A landscape with many valleys, sampled at points; each row gives a point and its height.
A ball rolls from a point to the lowest of its 3 nearest points, and stops where none of them is lower. Distance is the straight distance between rows; heights are no part of it.
(327) height 2.82: [146 136 129 123 119 121 124 122 102  85  95 142  99 174 102 127 122 128
 126 133]
(112) height 1.23: [153  80 183 157 149 186 138 155 129 136 155 140 108  71 162 128 127 159
 104  91]
(517) height 1.20: [105  88 133 116  85 172 133 146 152 154 171 141 184  78 180 123 155 167
 143  71]
(83) height 7.08: [ 76 119 123 122 123 170 113 136 170 170 186 109 174  82 208 118 182 109
 111 105]
(553) height 8.78: [ 94 113 117 118 123 165 116 133 166 167 179 122 181  84 190 113 183 131
 124  98]
(448) height 7.21: [154 153 143 145 133  92 128 122  57  63  63 176  56 169 107 139 100 147
  76  78]
(516) height 7.88: [138 171 107 113 135  72 101  80 116  77 106 140 110 190 101 135 121  86
 103 112]
(496) height 3.70: [120 175  96 116 129  43 118  89 142 114 121 102 114 183 104 134  94  71
 139 149]
(200) height 2.47: [163  98 187 152 174 193 133 151 126 135 141 126  61 105 160 140 124 147
  94 104]
(224) height 5.64: [148 146  97 121 108  25 115 120 134 148 121  61 130 143  81 152  69 116
 133 193]
(311) height 6.09: [113 102 156 126 146 190 121 128 162 153 179 106 150  84 183 113 176 129
 102  84]
(79) height 3.50: [134  88 186 132 145 194 125 142 144 173 174 116 122  76 175 115 146 148
  84  74]
(423) height 2.60: [154 106 156 145 151 183 131 155 118 122 130 146 104  98 131 122 137 148
 122 110]
(125) height 6.14: [129 124 123 134 138 160 135 127 133 121 131 133 151 125 120 116 146 129
 146 153]
(64) height 5.54: [141 129 113 118 121 116 137 118 121 126 114 117 145 149  91 131 105 128
 151 181]
(528) height 1.42: [142 157 115 117 134 137 119 116 130  90 116 136 102 176 122 126 131 110
 131 136]
(265) height 2.46: [157  87 170 162 142 172 148 169 105 132 127 165 124  65 139 133 128 187
 128 105]
(31) height 5.18: [ 61 140 104 128 145 139 127 140 174 175 183 106 170  83 201 110 168 106
 130 121]
(537) height 6.01: [151 125 138 145 109  79 140 141  51  78  55 174  61 176  82 145  98 150
 104 106]
(239) height 6.72: [140 106 135 138 126 157 141 146 106 121 101 156 145 113  88 120 130 161
 145 156]
(486) height 4.48: [148 116 134 135 110 113 136 146  71  98  60 144  96 156  72 142 111 158
 133 150]
(170) height 6.75: [122  82 158 121 107 184 125 139 146 158 170 124 152  66 188 113 154 153
 108  67]
(111) height 2.99: [148  48 195 149 104 167 146 161 116 154 164 152 127  47 186 136 104 201
 120  60]
(168) height 4.75: [132 165  95 116 129  52 117 108 153 151 130  66 118 151  94 141  80  86
 147 181]
(229) height 7.67: [146 135 113 102 108  67 128 105 115 115  90 114 133 185  84 149  96 114
 124 173]
(116) height 7.10: [141 149 116 112 115  70 116  84 104  93  96 138 119 188  86 147 110 104
 117 142]
(88) height 2.34: [161 134 157 132 152 164 124 141 127  94 106 139  63 137 145 138 128 152
 109 104]
(416) height 2.87: [119 154 103 129 138 128 126 111 155 135 144 115 132 153 120 119 138 100
 155 164]
(41) height 2.76: [109 178  94 116 140  89 119 110 156 115 149 103 106 181 128 133 125  75
 155 141]
(326) height 6.25: [149 138 105 112 102  25 115 103 128 127 111  93 129 169  87 160  79 108
 126 180]
(532) height 8.09: [ 98  97 122 113 103 160 135 137 160 159 171 145 190  76 169 109 151 155
 142 102]
(511) height 3.36: [151 109 154 136 151 197 119 150 138 131 142 133  98 110 152 114 156 143
 110 104]
(409) height 2.94: [ 81 152  98 127 145 113 138 130 162 173 161 110 179  87 138 101 140 101
 157 149]
(162) height 1.75: [ 92 157  90 129 148 104 140 122 154 160 143  85 153 115 122 105 114  98
 168 173]
(538) height 7.62: [123 114 121 136 135 158 140 136 144 144 131 147 175  95 118 116 145 146
 143 139]
(140) height 4.59: [141 136 122 130 121 144 130 131 127 113 106 132 129 151  90 128 128 128
 142 148]
(143) height 2.29: [135 143 133 118 151 186 110 128 162 121 165 110 114 129 156 116 168 116
 117 128]
(493) height 6.21: [142 136 118 113 109  78 124 101  86  86  81 141 116 191  79 142 109 111
 109 125]
(28) height 6.10: [147 119 141 135  92  78 143 134  48 103  44 150  83 177  66 153 101 154
 105 141]
(548) height 9.29: [116 104 121 119 115 145 148 133 141 153 138 145 201  87 133 119 129 144
 153 133]
(181) height 3.52: [ 82 148  92 118 141 115 141 133 153 178 158 121 193  87 137 108 128 109
 159 153]
(370) height 3.96: [ 85 160 111 131 164 142 120 130 167 162 174  98 148 109 166 114 157  85
 145 147]
(306) height 4.64: [152 142 125 130 110  88 116 121  77  79  65 164  87 183  91 143 109 139
 111 115]
(102) height 7.60: [ 58 117 103 123 111 134 133 132 171 182 185 120 185  75 208 119 159 119
 157 100]
(560) height 7.22: [150 156 123 121 120  89 119  91  98  62  85 148 101 183  96 137 125 101
  99 102]
(50) height 2.33: [ 93 178 102 130 159 113 131 113 165 143 159  92 130 147 133 117 135  79
 160 164]
(379) height 1.89: [149 118 131 120 104 119 126 128  92 112  78 139 125 159  66 141 110 145
 139 168]
(16) height 3.37: [157 118 155 161 124 155 136 155  91 102  91 165  71 126 111 142 114 160
 135 129]

Call two points neighbours if one is among the 3 nearest of the other. Go from one point of each pair to the other, from neighbour to neighbour, staying as low as possible. Name the highest point that can't be avoided.
(88) / (379) -> (486)
(88) / (517) -> (170)
(143) / (88) -> (511)
(162) / (528) -> (416)

Where does a ball stop that starts at each point below?
(311) -> (112)
(416) -> (162)
(41) -> (162)
(326) -> (162)
(370) -> (162)
(28) -> (379)
(140) -> (528)
